Points on a hilly landscape, in no order, each with its height.
A climber steps from a point to the highest of its 4 nearest points, and stops where none of them is higher. Distance is the straight distance between rows; heights are no part of it.
<563> height 3.34: [  7.3   2.2  58.6 -13.3   1.9  -5.5  17.1  -7.6 -30.5  24.5   2.4 -21.5
   3.4 -30.4  26.0 -14.9  36.5 -27.1   4.4  19.4  -1.4]
<889> height 0.58: [ -6.8  24.6 -69.5   7.6  14.8  11.9 -44.5   3.9  29.7   0.8 -11.4  16.8
 -10.5  10.2 -48.7   8.7 -10.3  27.4 -10.3  -7.8 -20.4]
<1229> height 4.55: [ 41.0   2.4  34.1  10.4 -46.5  39.4 -15.2  -9.0   3.0 -29.6  44.2   2.8
  35.0 -12.5   3.6 -30.9  19.8  12.3  -8.6  -0.8 -14.8]
<704> height 4.17: [-34.8  -8.5 -14.2  16.4  39.7   1.3   3.0 -20.8 -11.8  32.2 -11.8   5.9
  14.4  17.3 -16.2 -12.7  -2.5  44.6   0.4   0.6 -25.9]
<943> height 2.05: [-54.3  16.8  -5.1  10.6   8.9 -11.6   3.5 -17.5  -1.4  16.0   0.4 -14.9
 -25.0  -2.3 -12.0  17.7 -37.7   5.3  37.5 -17.8  35.8]
<1059> height 1.51: [-12.0  18.8 -13.3  -1.4  -6.1  -0.7   0.3  -4.6  -4.3  -1.7 -14.3   2.9
 -24.4   0.4 -22.6   6.0 -37.6  -4.7  17.6  -6.1  16.5]
<1305> height 2.37: [-23.5  10.9  -5.2   8.3 -29.7  -2.7   6.8   5.1   7.1 -17.2  -8.3  -4.6
   7.3  -0.9 -21.6  17.6 -32.6 -29.2  26.0 -20.4  39.2]
<608> height 4.86: [ -7.9 -13.5  -2.7   8.4  35.3 -21.9  -1.6  -5.8  -3.5  20.4 -13.2  11.1
  11.0   4.2 -14.6 -24.2   6.4  25.5  -0.8   5.4 -24.9]
<187> height 1.77: [ 14.5 -33.5 -25.0 -22.3  42.9  -5.6 -16.5  18.3   7.2 -17.2 -20.0   2.7
 -13.4  31.0  14.7  32.5  12.0 -10.7 -21.6  -0.3  -6.2]
<527> height 1.25: [  0.5   0.2 -30.7   1.8  18.2  21.9 -38.8  -3.3  17.0  -5.6 -41.3  18.6
  -8.7  20.1 -39.7   7.9  -8.3   0.0  -9.6  10.4 -16.6]
<1173> height 4.29: [ 37.7  -1.3  22.3   9.6 -56.2  44.4   6.9  -1.3  16.8 -35.1  29.2   0.6
  16.8  -8.5  -2.6  -9.4   2.6  11.1  -6.4  -6.4 -13.0]
<355> height 2.29: [-42.0 -24.9 -15.6   1.4  61.2 -15.7  12.0 -11.3  -0.1  13.2  -1.0 -10.4
   0.9  19.1 -11.4 -20.7  13.3  16.1  -5.9  26.0 -17.9]
<845> height 3.39: [ -3.7  15.3  19.3 -10.4 -43.6   0.2  11.2  -5.8 -13.1   1.7  26.7   3.6
  22.3 -15.4  10.1 -13.2 -18.7  -8.3  10.0 -19.6  -0.8]
<863> height 4.79: [-44.3  18.2 -27.3  15.4  44.3 -28.7  13.6 -32.8 -13.9  26.6  13.1 -23.3
 -17.8  28.9  14.7  45.1 -21.1  13.8  14.2  -5.9  31.6]
<447> height 5.08: [ 32.4   3.7   7.3   8.0  -6.9   0.1 -19.1 -25.2  11.1 -10.1 -12.7  16.7
  38.7 -15.1   7.1 -48.3   7.8  46.6 -14.8  11.5  -2.4]
<624> height 5.27: [ 14.5  19.3  16.6   3.9   5.1  -5.0 -10.5 -23.5  -5.0   5.7  -8.8  15.2
  42.1 -34.2  23.0 -55.2  11.7  32.1 -17.9  11.0   0.8]
<476> height 4.39: [ 23.9  -3.6  -6.1  -6.1   1.9  20.7 -14.2 -11.7  13.8 -18.2 -26.8  24.4
  16.0   1.3 -15.7 -27.4 -10.0  37.2 -15.6  -0.3  -4.6]
<1148> height 1.83: [  7.0 -16.6 -10.2  -6.0  13.4  12.0 -12.1  13.2   7.8 -11.0 -41.1  14.0
   1.3  13.6 -22.2  -1.9  -9.9   2.0  -0.2  -6.5 -13.2]
<825> height 2.23: [ 16.8  -8.3 -29.5 -18.0  -0.1  17.2 -15.1  18.8   7.6 -21.6 -10.8  -9.1
 -26.6  23.0   3.6  32.6 -18.4 -22.0 -12.1  -4.4  23.3]
<1318> height 3.67: [ 13.1  14.4   3.3 -10.8 -33.8  19.2  -2.6   0.9  -7.8 -17.1   1.2  28.4
  16.2   0.5  -9.9 -22.4 -23.1  17.3   7.4 -11.8 -11.7]
<239> height 6.69: [-14.7 -13.8 -23.3   7.7  36.1 -21.4   6.7  -4.3 -10.9  19.6 -16.8   3.9
   2.3  16.9  -1.9  -7.7 -16.5  11.8   4.7  -4.1 -21.0]
<454> height 4.12: [ 10.0  -9.0   2.4 -20.4 -19.7   7.8   5.3   2.5 -24.5   4.5  -8.6   8.7
  -0.2  -8.1  10.1 -13.0  -5.9  -2.7   3.6   0.6  -9.7]
<1438> height 5.09: [ -8.5  -2.4  35.9   7.4  18.1 -16.8  11.7  -4.3 -22.5  33.3  -6.8   2.0
  14.9 -38.1  13.3 -28.0  26.2   3.9  -0.3  18.5 -16.7]
<904> height 2.81: [-30.3  -6.9 -22.6   9.6  72.5 -20.3  18.0 -21.8 -18.1  32.5  10.8 -23.6
   4.9  33.1   5.6  17.2  -3.3  14.6  11.2  -6.1  -3.6]
<145> height 3.73: [ 10.3  -0.7  34.2  -2.9 -35.1   5.0   8.7  11.1 -26.4  -3.8  21.4  -4.4
   2.3 -15.6   9.6  -3.3   7.9 -24.4  -2.8  -5.2 -15.0]
<222> height 4.33: [ 21.8 -33.3  18.0  -4.1  -4.6   0.2  -6.1  17.7  -9.7  -5.3  -7.5   1.4
  -3.2  -8.1   0.5 -10.5  43.2  13.6 -10.5  20.7   0.0]
<1380> height 6.48: [-16.0  17.0 -11.5 -11.5  31.0 -18.1  30.5  -8.6  -9.6 -13.1   8.2  -6.2
 -31.2   5.2  34.4  37.9 -31.1 -21.0   6.2  -6.7  34.6]
<1356> height 1.64: [-16.5  -7.9 -38.6 -24.2  69.6  -9.1   4.3  -1.4  38.9  -5.6  -7.2   9.3
  -2.8  28.2  14.1  37.2   9.3  -7.7 -27.4   5.3 -15.8]
<634> height 2.14: [  2.8 -27.2 -16.9   4.9  54.4 -19.4   5.5   2.0   8.9  -0.3 -14.9  -9.1
   9.5  12.2   3.0  -8.4   6.6   6.3 -19.0  17.5 -13.4]
<252> height 4.57: [  1.6  26.7  11.5   0.0 -15.3  -3.8  15.7  -4.2 -34.8  27.5   1.1   4.8
   1.9 -10.0  13.2 -18.6 -16.8  -3.1  12.6  -3.9 -10.8]
<795> height 5.32: [-19.3   5.4 -13.6  13.2  32.6 -20.4   7.0 -16.5 -25.2  44.7  -7.1  -7.0
   2.4   2.8  -3.7  -0.2 -18.0  15.0  26.7  -1.8  -6.2]
<592> height 5.36: [ 34.2   6.0  14.1   9.1  -6.0 -18.1 -18.6 -18.4  11.2  -1.7  -7.1  10.4
  47.2 -18.5   4.1 -58.4  49.7  41.0 -14.9  34.6   1.9]
<983> height 5.41: [ 25.3 -15.2  14.9  -8.9   0.6 -40.8  14.1  -1.4  23.3  32.1  -2.3   6.5
  24.6 -10.7  -8.5 -43.6  72.5  12.9  -3.2  48.4 -11.1]
<1238> height 2.86: [-10.3  23.4 -38.5  -9.5  27.3 -13.0 -29.7  11.6  13.9   1.6 -15.2   0.8
 -25.7  26.1   5.7  39.8 -17.7 -15.7  -8.5 -15.8  22.2]
<25> height 3.18: [ 24.7  15.3  38.8  -1.8 -65.1  -7.6   6.8  -0.5  -3.6  -3.2  37.6   4.1
  37.5 -16.0  15.4   2.8   4.0 -21.2   7.8 -28.8 -10.2]
<501> height 1.58: [-36.6  23.3 -41.2  -1.3 -15.9  10.7 -36.1   2.7  21.5 -20.5 -11.4   6.1
 -23.9   7.6 -49.1  26.3 -45.5  -5.4   6.6 -13.0  30.8]
<1411> height 4.10: [ 47.6 -15.6  19.1   9.3 -29.6  55.0  -6.1   7.8  29.9 -63.0   4.7   9.7
  -8.9  -3.6 -24.1 -14.4  14.9  21.7  -7.0   6.3 -18.0]
<910> height 5.39: [ -0.3  15.4  28.9   0.4 -18.8  22.3  -6.5 -16.0  -9.8   9.2  15.2   2.1
  40.1 -25.6  25.9 -44.6  10.3  14.7 -11.0  11.3  -1.8]
<918> height 4.31: [-18.5  13.1  -2.3  -9.7  11.6 -24.9  24.7  -6.5 -32.3  15.7   4.3 -17.1
 -18.5   3.6  24.0   6.8 -37.7 -19.6  14.6  -7.8  14.8]
<338> height 5.44: [ 13.5  -8.6  28.0   0.9 -42.0   1.6  16.7  10.2 -12.1  17.2  45.1 -34.4
  -2.9 -23.7  25.7  27.3  19.6 -55.7  15.4 -25.5 -10.5]
<1083> height 5.35: [  2.4   1.3  33.8   2.4   9.7 -24.5   5.1  -2.5  -5.7  17.9  -4.0   5.2
  17.9 -30.0  -3.4 -31.8  50.6  19.0  -4.0  25.8 -16.8]
<1392> height 1.57: [ -5.8   9.9 -16.5 -12.0 -35.4  -0.6  -8.8  16.9   9.9 -27.8  -2.8  -7.4
  -5.4  13.3 -17.4  26.4 -37.7 -25.8   7.5  -7.1  30.5]
<805> height 5.70: [ 20.5  -2.2  28.1  -7.8  -5.1 -30.6   3.3  -7.5  15.4  28.7  -7.3  17.1
  32.9 -27.0   0.8 -50.5  60.7  26.8  -6.4  31.5  -4.7]
<273> height 1.88: [  5.5  -4.2 -45.5  -8.6  -6.8  18.3 -45.6  19.9  23.3 -22.4 -41.1  12.4
 -16.6  30.3 -33.2  23.2   7.8 -13.4 -20.5  15.9 -10.6]
<72> height 3.89: [ 12.0 -26.1   8.8   0.1  14.4  -6.0   3.3  11.4   4.5  -7.0 -33.2  16.5
  12.0  -1.0  -7.1 -19.6  15.2  28.1  -8.3   9.7 -23.5]
<1469> height 1.97: [-36.8  -1.7 -45.0  -4.7  76.3  -3.1  12.2 -20.5   4.6  26.5  22.4 -21.2
  -0.7  33.8   6.5  23.1  -3.1  10.7  -6.3   8.5  -2.3]
<36> height 7.40: [-33.4  15.5 -14.6   3.6  42.2 -24.8  17.5 -22.8 -16.7  29.6   3.1  -9.7
 -19.4  15.7  23.2  24.3 -30.9   3.0  14.5  -7.9  23.0]
<231> height 5.00: [  3.4   6.2   6.6 -10.4 -10.1  -2.6  -0.6  -8.6 -15.8   7.7 -16.4  21.3
   0.8 -10.7  -3.8 -21.4 -12.5  20.8   6.7  -9.1 -14.8]
<178> height 3.38: [-59.0  20.6 -11.5  11.1  23.0 -16.9   3.9 -42.6 -26.3  32.9  -2.0 -12.0
 -14.9  14.8 -14.9   2.9 -14.5  34.5  27.2 -35.0  24.3]
<397> height 2.59: [-29.0   9.9 -41.0  19.9  34.2 -11.2  -9.7  -7.1 -12.2  28.1  -1.8  -7.6
 -24.5  14.5  -9.1  25.9 -16.2  11.9   7.6  -1.4  24.3]
<1249> height 3.51: [  7.7   3.4 -17.3 -14.2   9.1  -3.1   1.3   8.5 -15.9  -9.8  -8.4  -5.6
 -21.9  13.4  22.1  35.6 -27.9 -42.8   8.4 -10.0  29.7]
<1150> height 1.61: [-21.2  10.9  -9.1  -6.8 -10.3  -7.6   4.5  13.7   5.3 -26.2   1.7 -20.5
 -14.1  10.4   4.4  36.7 -43.3 -36.0  14.8 -10.4  37.6]
<30> height 4.71: [-30.5  20.1 -11.0  -9.5  27.7 -13.4   9.2   8.6  23.1 -19.8   1.4   5.8
 -50.2   5.0  21.6  52.7 -32.8 -33.8   1.1  -7.5  39.3]
<234> height 2.76: [ 12.9 -14.6  11.6 -18.6 -19.6   0.1  18.2  17.5 -22.2 -14.7  17.7 -11.3
  -8.1  -0.6  18.1  14.5   3.4 -28.7  -0.8  -3.9   4.3]
<1421> height 2.45: [ -2.4   2.6  -0.9 -10.6 -52.3  -4.7  -0.9   7.5  12.8 -19.4   9.7   2.0
   9.0  -2.2 -23.2  19.2 -28.1 -12.7  19.1 -21.2  22.6]
<830> height 1.12: [-41.5  -6.4 -44.4   8.3  30.4   7.6  -5.7 -25.6  36.0   9.7  -5.4   9.6
   7.6  23.3 -45.3 -24.6   8.7  49.3 -19.5   8.2 -25.9]
<285> height 2.67: [ 41.2 -10.8   7.1  -8.2 -36.9  50.4 -19.4  17.2   8.7 -46.1  -3.5   8.7
  -4.7   9.2 -37.4   5.1  -1.8   3.7  -0.6   5.7  -3.3]
<206> height 4.83: [-18.1  23.4  38.0   5.9   2.5 -18.0  10.0 -10.8 -28.6  33.6  -1.6 -15.4
  12.1 -26.5  28.2 -18.7   7.8 -19.9  20.9   3.5 -16.4]
<113> height 3.16: [ 41.7  -8.1  28.3  -0.8 -31.3   1.1   0.3   9.2   3.1 -13.8 -18.5  24.8
  14.4  -4.5  -2.2 -29.2  34.7  38.6 -11.3  20.4  -6.9]
<1060> height 4.80: [ -6.6  12.2 -16.8 -30.6   8.0 -12.2  22.2  14.3   7.8 -20.0   3.8  -2.9
 -32.0  13.3  25.7  53.2 -29.9 -34.1   0.8 -19.5  36.1]
<500> height 3.66: [ -5.0  -2.8 -17.7  -1.8  28.8   4.3  -0.3   2.4  -1.5   1.8 -16.9  21.1
   9.6   1.1 -21.0  -6.5  -2.3  26.0  -7.7  -5.5 -18.6]
<365> height 3.32: [ 15.0 -20.9  21.7 -11.2   9.0   1.7   7.1  11.5 -30.5   0.0  -3.2 -24.5
 -14.3 -17.9  39.6   6.1  36.0 -12.5 -34.7  18.8  -6.0]
<1357> height 5.92: [ -6.6   4.9  11.4  10.5  19.8  -3.7   3.2 -14.5 -22.4  33.0  -4.1  10.7
   8.7  -6.9  -2.0 -27.5  -8.3  34.2   4.9  -9.4 -20.9]
<1057> height 3.87: [-42.9  22.3 -38.1   8.4  32.0   2.6 -16.2 -35.7  -0.4  41.3   4.5  -0.7
  13.3  30.4 -43.9  -4.2  -2.8  46.0  12.9 -16.8  -3.3]
<1025> height 2.70: [  2.0  -4.7  -8.3  -6.9  43.5 -18.0   9.7 -11.7 -13.2  13.6  -2.9  -6.3
 -25.8   7.2  32.1  28.0 -13.5  -5.7  -4.3  -5.7  -1.5]
<258> height 4.28: [ 22.9   4.0  30.1   0.2 -49.6  23.0   5.8  -0.3  -9.3  -5.0  32.5   0.3
   5.2  -9.1  -3.4  -9.8  19.1 -20.1  -0.1  -7.2 -14.7]
<1400> height 1.95: [ 20.8 -16.0  -8.6 -10.4   8.1  11.7   4.2  14.4 -17.2 -18.1  -6.1   0.4
  -9.1  11.8  19.9  19.2  -7.9 -22.7  -2.9  -3.4  13.2]
<1408> height 3.02: [-25.2  14.9 -16.3   8.7  10.2   4.4  -9.6 -16.1 -17.6  18.7 -14.4   1.6
 -17.0  -0.8  -9.9   1.0 -36.0  12.7  18.6 -11.9  17.2]
<76> height 4.41: [  0.5  -3.0  -5.1   5.9  20.6 -15.3  -2.7  -3.9   5.9   0.2 -16.9  21.0
  22.8  -6.0  -3.2 -40.7   9.2  41.0  -5.3   3.1 -18.4]
<1101> height 2.47: [  6.7 -16.1   6.2  -2.2   6.9  -9.8  -8.6   6.7 -12.8  -7.1 -32.4   7.5
   1.9  -0.7   1.7  -8.2  23.0   5.4  -2.7  10.6 -15.2]
<1352> height 5.30: [ 19.9  30.2  26.0  -0.1 -45.1  16.3  -5.9 -27.3  -3.4  20.7  23.2   0.4
  55.2 -30.8  20.6 -39.3  -5.3  -5.4  -8.8  -0.8   0.8]
<1208> height 5.20: [ 18.8 -10.4   8.6  -3.9   8.6 -37.0   9.3   5.7   4.2  20.7  -2.0  14.3
  13.8  -6.4  -0.7 -36.0  54.4  14.2  -0.5  36.7 -18.4]
<311> height 6.54: [ 20.3 -10.6  40.6  -5.6 -16.5  12.4  10.2  13.0 -10.4  11.8  10.8 -17.1
  -8.1 -17.9   2.3 -11.1  71.1 -13.1 -14.7  27.9   3.9]
<1112> height 1.41: [-28.5  27.7 -49.9  13.1  15.7   5.4 -26.3 -13.7   9.7   8.6 -10.5   6.5
 -37.5  10.3 -30.2  21.3 -21.7  10.9   4.7 -15.3  17.5]
<494> height 3.41: [ 22.1   2.5  28.2   6.3 -61.4   4.0   4.8  14.6  -2.2 -17.4  23.3   5.8
  20.9  -5.1  -9.1   4.6  -8.1 -18.1  15.2 -32.2  -1.3]
<1354> height 6.47: [-14.2  11.7  -8.9   5.6  15.8  11.2  -3.3 -32.5  -3.3  15.0  -5.5  27.1
  15.0  -7.9   7.5 -34.5 -12.1  40.6   6.2 -15.9 -10.1]
<950> height 4.22: [ 30.9 -44.5   2.8  -4.0  22.0 -18.3  11.2  30.9  16.8 -19.7 -14.5  -2.5
  -2.9  12.7  12.9   4.1  46.5  15.8 -21.3  28.2  -4.0]
<347> height 4.03: [ 35.0 -22.3  37.5  15.6 -42.0  32.6  10.6  24.2   7.3 -14.4  29.2  -5.4
  -9.9 -24.1 -10.0  12.8  29.5 -37.6  -6.6  12.6 -23.1]
<1436> height 5.22: [-11.4  34.2  17.2   7.5 -31.5   1.0  -4.7 -37.7 -10.8  39.0  31.8   1.2
  46.4 -31.1  45.9 -47.0 -20.5  -5.5   9.3 -13.2   5.7]
<506> height 4.76: [ 12.3 -14.7  19.5   1.9  36.7 -46.8  19.6   8.9   2.5  27.9  -3.2 -10.2
  18.7 -12.3  16.1 -37.4  47.5  13.2 -14.1  35.7 -14.1]
<1258> height 5.43: [ 65.7  -3.9  38.9  21.2 -52.5  49.3   3.8  12.9  22.1 -50.5  35.4  14.6
  14.6  -5.2 -26.8  -1.3   7.8   7.3  -4.7   1.8 -11.8]
<457> height 1.76: [ -2.3  -8.5 -21.7  -3.7  52.9 -15.9  -6.8  14.1   1.3  -2.0 -19.4  -2.0
  -5.7  22.1  16.0  32.3  -8.4 -15.2  -8.7  -2.1   4.7]
<606> height 5.34: [ 40.2 -36.2  22.9  -8.2  -8.6 -10.7   2.4  14.9   2.6   2.4   0.0  -2.7
 -15.7  -7.8   1.0  -5.9  75.7   8.6 -11.7  32.5  -4.0]
<982> height 0.85: [ 14.6  -3.5  -7.5 -10.3 -28.3  18.2  -0.3  15.7 -10.2 -21.6   3.5   5.7
 -14.2  15.1 -22.6  19.7 -16.1 -19.2   1.3  -1.2   9.8]
<850> height 1.03: [ -6.8 -10.0 -25.6   0.8  21.9  -0.7 -12.7 -19.0  45.9  -8.9 -22.4  31.3
  39.0  12.2 -33.0 -20.6  -5.3  48.8 -13.8  12.0 -18.8]
<1344> height 3.29: [-18.8  16.6  -1.2   6.1 -27.1 -24.5  19.2  -4.7  -6.8  -6.3  12.8  -2.7
   4.7 -13.0   1.8  -1.4 -35.6 -20.8  31.4 -20.3  12.8]
<1230> height 0.74: [  7.3  17.5 -26.3 -13.1 -35.0  16.1 -14.6   1.2  20.1 -29.2  -6.4   6.5
  -7.6   8.5 -44.5  30.8 -38.0 -10.6   3.4 -10.4  27.9]
<981> height 1.01: [-59.6  18.1 -23.1  13.0  -4.0  -4.7 -15.2  14.6  30.2 -42.1   2.6 -25.8
 -26.7  16.0  14.2  52.0 -42.9 -36.8  13.9 -25.0  43.5]
<783> height 1.13: [ -8.6 -24.4 -21.3  16.6  36.6  -8.5  -6.0  -3.5  17.6 -15.1 -26.4   8.5
  10.8  20.9 -28.7 -19.3   8.9  14.2 -10.7  24.1 -25.6]
<945> height 0.51: [ -5.6  14.4 -28.4 -14.6 -17.2  13.4 -20.4   0.2   9.4 -13.4 -13.8  19.2
 -14.7   7.5 -37.1  13.4 -33.1   3.6   3.1  -4.3  16.0]
<518> height 3.35: [  5.2   1.2  36.1 -15.3 -11.6   2.0  11.2  -1.3 -30.2  10.2  13.0 -30.6
  -5.8 -16.3  40.4  -8.3  22.4 -34.7   2.1   2.8  -5.7]
<362> height 5.61: [  5.1   7.5  28.8 -17.1 -32.3  17.7  -1.4  -6.6  -9.2   2.9   1.6  17.2
  23.7 -14.9  15.2 -28.8   4.7   5.7  -5.1   2.2 -11.8]
<1313> height 1.49: [-67.3  30.9 -23.0  17.8 -26.2  -2.3 -32.5   6.5  40.4 -33.7 -16.2 -12.1
  -4.9 -10.8 -26.8  35.6 -46.0 -27.2  10.7 -28.6  18.5]
<9> height 1.96: [  5.5 -11.4 -31.2 -18.3  40.9  -2.4 -20.4  25.5  42.2 -20.7 -12.8  21.4
 -23.9  45.0  -5.9  41.2  16.7 -10.3 -40.3  -1.6  -7.6]
<1072> height 4.13: [  5.9   4.4  14.1  -9.7   0.4  -6.6  15.1  -1.5 -25.6  26.9  -3.9 -18.4
 -14.3 -22.5  36.6  -5.0  -4.1 -30.0   6.4   1.3  -6.7]
<966> height 1.50: [-40.0 -20.7 -29.2  -1.3  44.1   9.3   1.8 -14.1  18.0   1.1  -4.0  -0.3
   7.3  23.9 -34.3 -16.7  13.5  17.3  -6.6  32.3 -29.2]
<1236> height 3.30: [-25.7  29.9  -0.9  20.2   6.1  -8.1  24.5 -15.2 -39.8  36.2   8.0 -18.8
 -24.3  -9.5  29.8 -11.9 -24.5  -3.5  24.4  -8.3  10.2]
<312> height 3.57: [ 51.8 -11.1  29.7   7.8 -32.8  27.3 -15.6  -6.5  27.7 -23.5  -2.2  14.4
  12.0 -18.1  -6.9 -42.5  49.9  43.9  -6.9  23.2   7.6]
<497> height 5.37: [ -2.3  26.2  25.6  -4.5 -12.7   7.5  -8.0 -15.8 -14.7  19.2   1.8  20.7
  22.7 -31.9  19.5 -39.7  -7.0  21.4  -7.1  -2.9  -7.4]
<712> height 6.55: [ 24.7 -17.0   7.4  -2.9 -15.4  16.9  -4.5  20.7 -15.1 -27.5 -15.4  16.5
  -5.0  15.9  -6.6  -9.4  13.7  14.1  -4.0   8.5  -8.4]
<350> height 2.53: [-40.8  25.7 -24.3   4.8   1.0  -2.2 -18.6  -0.9  12.6  -4.8  -7.2  -0.9
 -26.4  -5.7 -21.0  25.5 -49.4 -13.6   7.4 -12.4  31.1]
<1004> height 1.14: [-36.2  15.0 -21.6  -0.4 -12.5  -2.1 -23.1  28.6  37.2 -28.8  -3.8 -16.1
 -23.8   6.8   5.4  36.4 -41.7 -38.7   5.6   0.8  44.6]
<95> height 4.43: [ 19.9 -15.0  24.6   4.6 -36.1  15.8  10.5  18.5  -8.1   2.1  40.4 -23.6
  -6.6  -6.1   6.5  15.7  12.3 -35.0   1.1  -7.7 -10.6]
<618> height 3.15: [ 44.5  -1.3  -1.9 -13.9 -20.3  42.3 -17.4   8.9  18.6 -43.1 -24.7  22.6
   0.7   9.2 -20.4  -6.5   0.6  25.2  -9.4  -0.1 -15.6]
<759> height 2.82: [ 32.8 -37.7   4.4  -6.8   1.9  24.1  -0.8  21.7   6.8 -30.4 -18.3  -2.9
 -17.0   9.7   6.2   6.7  24.8   0.6 -20.1  12.7  -9.5]
<1470> height 3.01: [ 49.6  -0.1  32.3  33.1 -65.2  18.6  -3.4   5.7  14.2 -13.6  46.1  10.8
  22.4  -1.3   6.5  12.9  10.4  -3.3  14.4 -39.7   1.1]
<1369> height 5.33: [  1.3 -11.3  43.6  -8.9 -25.1  16.4   4.6  10.5 -13.7  11.6   6.2   3.0
   4.8 -23.6   9.5 -28.6  40.8  -5.8 -18.7  11.6  -9.7]
<125> height 4.36: [-19.3  -0.6  -7.2  12.2  49.5 -16.0  23.4 -14.3 -32.8  24.9 -11.2 -14.7
  -5.9  10.0  31.4  13.0 -13.1   6.3  -1.0  -3.0  -1.6]
<1417> height 2.31: [  2.1  -2.1 -44.1 -10.9  42.9  -0.2 -27.5  12.0  19.9  -3.7 -22.1   5.4
 -18.1  35.0   7.4  26.4  -7.5 -13.1 -24.8  -0.5  -1.4]
<315> height 1.43: [-29.4 -17.6 -25.4  -6.1  61.6  -0.9  13.5 -12.9  29.1  -6.0  -8.7  -9.7
  -4.3  30.4  -7.5 -14.7   9.1   7.8 -32.1  44.7 -22.3]
<108> height 3.69: [-23.4  19.4 -27.6   8.9  22.7  -5.7 -17.4   7.2   4.2  -4.8  -9.1 -10.1
 -32.9  15.3   3.1  43.6 -43.8 -25.5   8.3  -8.7  38.7]
<654> height 6.86: [-28.7  -3.0 -18.5   9.7  22.6 -19.9  18.7 -33.9 -39.0  41.9   0.6  -6.9
  -4.2  13.2   7.0   7.1 -20.3  10.6  33.7 -12.8   4.9]
<1144> height 3.33: [-16.9 -15.7 -12.4  18.3  59.7 -23.4  25.8 -12.0  -9.5  12.2   5.1 -14.9
   7.1   3.1  14.4  -5.4   2.6  10.8  -9.2  23.7 -20.8]
<1000> height 4.11: [ -6.6  17.7  53.7  -6.3  -8.0  -3.1  14.9 -20.3 -33.0  34.6  14.1 -30.6
  12.6 -33.0  32.2   0.5  20.4 -44.6   8.5   3.9 -20.1]
<581> height 5.14: [ -8.4  25.9  32.4   2.9 -36.0  -2.2  12.5 -21.0   3.7  38.5  34.4  -1.4
  39.6 -29.7  20.9 -26.8  -2.0 -31.2  18.0 -18.8  -8.1]
<866> height 5.01: [-22.7  22.0   4.8   0.2 -18.1  -3.4  11.5 -13.7 -15.6  30.2   0.7   8.4
   6.0 -26.6  -3.8 -30.2 -29.4  15.6   5.1 -10.9   7.3]
<165> height 1.34: [-37.2  -3.2 -29.8  -4.7  84.3  -0.3   6.9  -7.8  36.6   9.5   8.4  -3.1
  -2.0  26.6  -6.0  19.0  -0.8   4.5 -25.6  13.0 -15.9]
<429> height 2.26: [ 17.0  -1.2 -36.4 -13.5  10.4  18.1 -37.7  29.3  19.0 -17.5 -23.6   5.4
 -25.6  31.4  -5.3  34.1 -10.1 -17.2 -24.0   0.1  10.3]
<1108> height 3.09: [  0.3  15.7   2.6  -2.7 -58.0  -0.4   6.3  -1.7  12.0 -22.0  15.0   5.7
  21.5  -8.0 -18.7  -0.6 -33.1   0.3  13.4 -34.0  22.0]
<765> height 3.40: [ 50.7 -43.8  19.1  11.0 -12.0  21.9   3.4  38.4  23.8 -32.0   0.1   2.7
 -43.9 -15.1   2.1   3.8  43.7  -2.3  -9.2  36.9   6.4]
<463> height 5.62: [ 32.1 -15.1  39.6  19.3 -58.1  19.3   5.3  15.6  -6.2  -2.2  41.6 -14.7
   3.3 -14.6  -8.8  24.5  20.3 -14.6   8.7 -23.4 -19.5]
<684> height 2.12: [ -8.2   1.4  -9.0  -2.1  -4.7 -19.0  11.7  11.7  11.3 -31.8  19.8 -21.8
  -7.9   2.5  20.8  54.0 -21.2 -54.0  16.3 -32.8  44.9]
<583> height 4.64: [-31.0  27.9 -18.1   5.2  14.2  -2.3 -10.8 -29.5 -15.6  35.9   0.6  22.5
  -0.6   6.9 -21.9  -6.3 -27.6  43.9  15.9 -35.2  10.4]
<392> height 5.28: [ 21.7 -24.3  34.4   2.8 -28.8  16.2   8.2  22.3 -16.8 -16.4   4.2 -17.9
 -16.4 -13.1  14.9   3.1  23.9 -21.5 -12.1   9.5 -10.7]
<115> height 0.97: [ -3.5  26.1 -48.0   1.4 -20.9   4.4 -52.4  16.8  27.1 -14.7 -18.5   7.2
 -31.8  11.7 -40.6  30.9 -27.3   1.5  -2.1  -3.8   9.9]
<1386> height 2.68: [  5.3  -4.7  -0.3  -4.2 -15.1 -19.2  19.3   5.5 -12.6 -13.0  25.5 -34.0
 -11.1 -10.8  24.3  24.1 -21.9 -34.0  20.5 -14.7  23.6]
<767> height 2.13: [ 14.7  -6.0   0.8  -2.9 -49.7 -12.9  -3.7  22.9   5.1 -22.1  25.5 -21.9
   3.4  -3.4  -6.1  37.8 -13.4 -38.4  19.4 -27.6  13.7]
<1273> height 1.78: [ 28.6 -33.8  -5.8  -0.1  14.2  24.2 -21.1  29.1  11.2 -35.6 -19.3   0.9
 -21.0  33.3 -12.0  27.5  21.0  -2.0 -20.1  11.3   2.3]
<436> height 4.26: [ 52.9 -27.8  37.7  14.1 -37.8  42.4   6.9  25.7  18.0 -35.1  13.4  16.7
 -17.7  -8.6 -18.3 -11.7  37.8  19.5 -16.8  32.3 -13.2]
<253> height 4.87: [  0.9  -3.6  15.6  -2.5  10.2 -18.9   3.5  10.9   0.6   9.1  -8.1  12.6
  13.5  -9.8  -3.0 -31.0  25.7  24.4  -0.8   6.5 -24.3]
<384> height 5.45: [-35.9  18.6  -2.3  12.7  13.1  -4.9  13.8 -24.3 -26.1  47.5  -7.0   5.4
  -2.0  -6.8   0.4 -19.8 -18.4  34.5  28.3 -27.1  -4.2]
<188> height 3.72: [ 19.1 -18.3  23.9  -1.0 -33.8  23.5  11.6  26.4 -12.5 -20.0  42.1 -30.2
  -9.2  -2.7  27.3  24.0  11.1 -37.4 -10.0   0.3  -7.4]
<240> height 7.26: [ 33.0 -22.2  35.1  29.8 -60.4   7.8  11.2  12.3  -5.0   8.0  40.8 -21.7
  -5.6 -19.9   2.7  35.6  19.9 -51.7   7.1 -32.2  -9.8]
<255> height 4.85: [  7.1   1.8  50.2  -5.8 -13.2  15.8  -1.9  -5.3  -0.3  14.0  -1.2  20.2
  26.7 -32.3  23.4 -37.8  50.2  23.1  -8.8  24.1  -2.9]
<1010> height 3.37: [-14.3   5.1  -3.8  -6.6  -3.3 -21.7  15.3   5.3 -27.9  18.2   8.0 -19.0
  -9.3  -8.6  32.0   1.8 -16.5 -38.1  27.5  -6.2  14.2]
<1035> height 4.07: [ -9.4  22.1   0.6  -4.3 -30.0  -4.2  18.9  -4.1  -4.1   7.3   8.7   6.6
  14.2  -5.6  -6.5 -12.5 -34.1   5.2  19.6 -20.0  20.6]
<1363> height 4.38: [ -2.9 -20.6   9.3   3.7  41.5 -30.5  24.7  -0.7 -20.7  17.2 -12.4 -11.2
   3.8  -4.9  24.2 -19.1  27.1   2.0  -8.3  17.6 -16.5]
<1272> height 0.54: [ -4.2 -25.1 -22.2  -2.7  30.8 -30.6  18.7   1.6  22.4  -5.8 -18.3  -0.7
  22.0   8.9 -25.4 -44.5  18.2  23.2  -1.3  32.8 -25.2]

Two climbers start at each pair of points below. Name the first point that both come to, or write none.
<1421> / <1305>: <1035>
<1344> / <1408>: none
<1356> / <457>: <1238>
<518> / <1000>: <206>

For each start below, name the point where the climber stops.
<1392>: <362>
<850>: <805>
<501>: <1380>
<1057>: <36>
<273>: <1380>
